Each row is a point on a landscape with many valleys, with its height.
From any point a ball rolls to the lowest of the 2 points nearest to it. It stops when none of these is lower. Distance is the straight distance between rows; heights are no part of it.
Z_397: [92,88,90,99,124,112,109,77,116,90,88,150,123,151,101,65,120,92,93,110]  h=46.2
Z_127: [107,128,112,108,99,88,141,125,67,78,58,134,80,100,85,126,165,118,121,112]  h=35.8
Z_663: [97,72,103,123,155,132,81,88,108,101,88,95,107,71,106,82,66,106,70,89]  h=37.6
Z_582: [99,114,69,97,99,87,96,102,121,79,84,93,109,141,62,87,130,113,142,108]  h=55.7
Z_169: [101,88,96,104,92,92,86,110,137,94,66,104,97,153,80,72,113,99,119,119]  h=58.1
Z_286: [86,114,80,83,126,120,110,103,130,105,116,63,94,111,132,104,33,97,74,85]  h=85.8
Z_256: [97,67,100,109,174,115,79,95,109,92,98,95,97,81,79,105,82,119,96,100]  h=29.9
Z_151: [88,87,94,94,53,81,85,102,125,114,61,117,96,142,137,51,81,83,89,80]  h=62.4
Z_600: [91,116,104,106,74,112,94,116,93,131,125,69,92,98,117,120,96,96,129,119]  h=39.7
Z_160: [101,82,93,96,61,100,76,107,126,119,43,111,92,151,114,74,110,88,110,107]  h=60.1
Z_22: [144,130,89,93,124,66,106,107,80,47,78,111,103,111,53,108,126,90,111,146]  h=26.8
Z_515: [88,122,84,78,142,108,126,105,106,105,135,55,86,129,112,144,92,113,117,133]  h=24.5
Z_321: [89,105,99,103,79,56,108,142,74,101,68,85,92,100,64,125,161,137,124,85]  h=19.0
Z_761: [83,62,123,122,111,79,78,99,99,103,127,98,127,76,50,112,113,120,81,90]  h=80.8
Z_954: [104,110,119,107,71,113,98,125,102,102,106,83,87,46,119,94,74,106,127,69]  h=46.4
Z_415: [167,114,122,94,89,107,127,109,74,68,121,117,102,33,112,85,101,84,88,85]  h=60.0
Z_958: [55,86,98,91,106,66,80,125,113,136,89,122,94,122,116,104,52,98,54,63]  h=71.8
Z_837: [99,115,114,103,77,104,116,134,82,86,99,126,77,78,101,119,126,102,131,40]  h=51.3
Z_605: [65,119,102,75,90,120,130,95,105,99,106,86,65,140,84,119,43,96,35,87]  h=79.2
Z_486: [142,95,96,89,66,108,90,68,71,91,118,127,140,75,81,82,122,77,80,100]  h=38.1
Z_681: [168,120,106,98,97,108,106,89,67,67,116,101,99,58,110,76,91,63,97,126]  h=63.6
Z_269: [102,107,89,100,119,86,105,74,55,92,90,113,111,98,73,130,160,122,100,134]  h=65.4
Z_210: [63,52,104,94,133,75,79,102,116,97,116,104,116,92,66,124,119,149,98,80]  h=79.3
Z_59: [101,101,114,99,121,112,107,143,88,110,86,106,56,65,103,135,102,132,129,87]  h=60.4
Z_125: [128,116,101,91,65,106,109,112,65,77,81,146,88,66,84,103,128,98,114,52]  h=46.9
Z_129: [133,117,102,105,112,85,104,111,93,53,123,112,120,94,46,84,119,88,113,98]  h=36.4
Z_714: [120,119,97,104,120,56,117,111,76,47,101,98,119,105,37,104,148,103,106,115]  h=31.9
Z_510: [84,83,126,144,119,106,95,109,116,123,95,89,96,115,120,75,81,80,87,127]  h=63.1
Z_885: [122,79,105,99,161,102,97,96,106,74,107,114,109,92,62,108,101,105,89,137]  h=21.3
Z_799: [100,64,115,118,123,126,87,72,125,96,85,111,122,54,122,65,62,109,49,76]  h=44.3
Z_796: [88,126,100,118,85,68,145,130,57,86,68,99,85,101,94,138,177,116,122,81]  h=28.5
Z_907: [133,97,120,123,110,113,105,80,87,105,116,105,112,103,97,87,114,60,84,162]  h=65.2
Z_561: [43,110,112,102,101,89,122,116,135,147,114,92,113,93,122,126,48,97,37,91]  h=47.5
Z_824: [64,63,81,86,120,60,96,86,68,93,91,82,125,102,67,122,162,137,95,101]  h=73.1
Z_401: [168,89,110,96,77,102,86,71,80,82,103,92,105,81,117,69,94,53,77,125]  h=66.0
Z_280: [129,103,109,97,161,102,107,122,96,64,93,113,81,74,62,109,97,113,115,127]  h=13.1
Z_915: [108,119,136,138,89,124,118,143,92,87,101,90,81,35,115,93,88,101,113,63]  h=51.1
Z_571: [38,67,105,103,122,47,81,114,117,132,104,101,106,129,97,125,83,114,56,69]  h=75.2
Z_566: [81,122,78,93,139,111,109,82,91,98,142,81,104,116,105,130,115,111,135,111]  h=11.9
Z_953: [92,100,116,126,106,125,108,106,136,116,108,78,105,101,127,75,78,95,126,124]  h=60.2
Z_368: [56,103,115,97,83,108,125,111,147,140,130,96,120,113,122,128,67,105,72,103]  h=52.5
Z_766: [94,122,100,79,90,118,116,138,85,111,113,109,69,71,116,138,102,124,136,67]  h=56.2
Z_909: [87,117,97,103,108,108,107,103,106,127,121,62,85,139,125,122,97,91,120,139]  h=33.8
Z_695: [69,106,117,113,100,118,118,115,157,123,123,79,118,90,121,106,74,115,109,111]  h=56.8
Z_328: [140,108,144,120,86,122,129,130,93,76,112,110,102,23,106,76,93,98,90,64]  h=55.8
Z_203: [131,105,106,100,86,113,91,116,76,87,83,92,56,52,103,96,86,92,129,88]  h=51.2
Z_678: [113,94,79,109,87,114,92,41,72,93,123,126,145,103,82,76,127,74,85,79]  h=33.7
Z_585: [86,89,118,121,93,99,104,90,122,108,116,106,127,128,85,87,134,99,106,126]  h=40.2
Z_217: [85,125,91,76,105,123,127,99,125,92,105,67,72,120,111,99,10,91,40,85]  h=82.8
Z_568: [72,92,89,72,87,74,88,122,142,111,79,114,99,134,117,91,44,101,74,59]  h=68.7
Z_919: [151,118,113,90,141,79,114,142,89,56,83,126,86,87,65,118,108,91,108,136]  h=20.8
Z_913: [69,92,100,89,67,95,103,87,136,123,110,92,115,83,142,104,47,98,68,61]  h=33.1
Z_204: [94,97,107,97,78,72,76,141,100,120,71,78,78,110,79,124,128,126,129,110]  h=9.6
Z_772: [82,107,93,111,95,86,110,87,93,96,120,89,137,121,67,101,161,120,124,112]  h=35.7
Z_558: [90,85,86,79,136,110,87,116,121,121,86,79,70,123,113,133,66,116,107,103]  h=68.3
Z_664: [120,82,104,101,107,119,75,89,81,106,89,110,85,87,91,103,106,85,99,121]  h=58.7
Z_271: [62,68,87,72,108,71,94,107,112,115,101,88,118,122,75,134,137,153,99,89]  h=76.6
Z_881: [97,81,78,100,92,87,68,91,85,113,81,101,107,113,66,117,131,118,105,82]  h=57.7
Z_71: [121,107,78,103,116,95,82,75,92,59,109,105,114,108,54,79,105,78,112,97]  h=40.0
Z_977: [109,108,95,117,93,128,105,60,79,111,103,106,98,124,131,75,122,55,104,145]  h=62.9
Z_617: [79,115,74,94,89,88,117,95,91,126,100,78,115,131,95,117,153,125,124,121]  h=29.8
Z_936: [108,90,94,119,71,83,74,64,87,92,100,89,103,123,123,49,89,50,84,82]  h=70.4
Z_444: [52,116,98,90,86,76,118,107,123,133,104,107,105,83,129,102,32,83,26,64]  h=41.3
Z_569: [103,113,69,108,113,123,105,37,61,85,124,129,140,99,86,99,142,94,102,103]  h=28.2
Z_388: [98,129,88,80,60,102,101,127,79,128,111,68,78,112,105,142,112,110,121,104]  h=43.4
Z_313: [98,86,114,103,74,97,79,126,121,136,69,77,74,117,103,110,94,103,118,129]  h=5.4
Z_345: [85,91,89,112,117,109,76,87,99,110,126,75,104,102,106,107,75,86,110,81]  h=49.0
Z_123: [130,122,109,79,78,125,124,110,82,72,68,145,62,73,118,99,120,115,145,108]  h=46.7
Z_901: [96,96,93,114,134,102,87,84,112,78,132,87,110,108,80,84,86,91,120,91]  h=44.5
Z_672: [136,90,127,106,109,127,109,97,103,86,134,120,131,43,81,84,91,100,87,100]  h=58.5
Z_307: [80,96,86,62,107,100,96,119,122,125,85,91,79,153,107,128,74,108,78,96]  h=71.7
Z_290: [108,92,106,104,131,98,87,88,54,98,102,107,85,78,81,131,138,108,96,138]  h=62.3
Z_565: [95,114,60,81,110,104,95,82,126,75,98,99,110,150,90,86,101,97,136,90]  h=52.8
Z_783: [132,93,137,131,103,108,105,119,96,109,131,94,123,69,76,93,113,82,79,148]  h=64.6
Z_234: [59,61,122,132,109,68,69,99,114,125,102,93,114,99,82,112,87,103,73,79]  h=78.3
Z_330: [64,98,108,136,118,62,98,127,131,114,107,80,100,147,117,74,69,72,82,112]  h=66.2
Z_779: [85,95,79,96,115,108,102,74,132,79,107,121,121,148,115,62,90,86,119,85]  h=49.6
Z_509: [75,96,99,129,93,74,76,99,101,107,100,91,104,136,116,66,70,53,81,84]  h=68.9
Z_798: [97,102,96,83,130,122,98,121,98,117,89,91,63,93,108,138,96,130,136,124]  h=64.3
Z_474: [96,102,96,90,58,107,91,101,118,116,112,68,97,74,130,102,55,102,112,77]  h=40.7
Z_407: [116,124,99,86,97,116,112,109,85,91,51,139,75,99,89,117,137,127,137,139]  h=41.7
Z_861: [95,102,64,88,101,100,73,84,79,108,105,95,98,111,91,122,101,101,121,74]  h=54.1
Z_40: [92,115,81,108,125,116,101,56,73,91,132,107,113,111,94,107,127,92,124,120]  h=22.2
Z_206: [80,68,110,115,98,109,87,68,124,103,118,129,127,85,109,74,77,99,78,71]  h=50.1
Z_114: [153,105,102,91,45,91,88,91,61,73,98,125,111,57,80,82,120,84,95,65]  h=42.5
Z_607: [75,113,97,52,81,125,126,112,123,113,94,109,76,159,102,113,57,108,46,95]  h=75.6
Z_56: [124,104,102,95,69,119,101,65,104,90,105,87,89,96,141,66,101,85,134,113]  h=57.8
Z_342: [79,91,115,113,68,88,92,114,130,138,69,92,87,93,162,80,48,82,68,90]  h=23.0
Z_49: [98,122,65,93,75,107,93,97,69,137,77,85,91,117,102,136,138,112,121,112]  h=36.7
Z_862: [74,120,90,106,146,139,107,104,130,126,96,63,106,93,155,100,51,113,71,99]  h=88.7
Z_615: [126,112,100,80,53,104,107,80,113,89,108,85,78,76,148,71,92,119,140,90]  h=54.9
Z_9: [112,93,96,112,110,106,109,69,106,91,109,132,140,135,74,79,144,86,86,130]  h=43.3
Z_691: [94,82,115,98,58,109,80,120,132,141,64,82,74,98,139,100,63,96,104,108]  h=14.2
Z_534: [134,108,142,123,111,101,125,134,84,98,143,111,125,47,71,106,113,92,78,113]  h=62.2
Z_58: [81,94,98,68,56,59,104,101,132,111,78,129,95,125,155,63,63,107,69,58]  h=65.3
Z_299: [70,104,62,92,121,64,108,79,52,84,99,75,115,105,79,134,163,133,113,105]  h=69.6
Z_833: [112,103,82,94,71,118,96,57,88,110,79,100,86,124,155,71,116,74,106,119]  h=60.5
Z_236: [146,108,104,91,102,108,90,113,65,80,68,119,63,72,85,109,100,86,114,133]  h=55.3
Z_337: [144,85,113,124,74,94,77,59,86,78,105,69,96,81,116,49,73,54,80,96]  h=68.1
Z_937: [129,108,95,69,66,110,109,94,94,69,85,121,79,75,120,81,109,126,145,74]  h=51.0
Z_423: [99,70,112,102,116,129,95,64,106,96,140,134,137,66,85,89,97,111,86,82]  h=54.3

Call two points neighbours if one is among the 2 nearest of the other. Go from one point of each pair to the other, from neighbour to neighbour, staying as low as possible. Name the highest point that can't be avoided.
Z_617 / Z_913 -> Z_761
Z_280 / Z_913 -> Z_907
Z_566 / Z_617 -> Z_388

Two balls start at each pair of points below. Name the first point that both come to, or write none.
Z_881 / Z_824 -> none
Z_234 / Z_330 -> none
Z_401 / Z_509 -> Z_913
Z_862 / Z_510 -> Z_695
Z_837 / Z_937 -> none

For each start below, name the point where the ball stops.
Z_761 -> Z_617
Z_160 -> Z_617
Z_907 -> Z_313
Z_210 -> Z_913
Z_953 -> Z_913
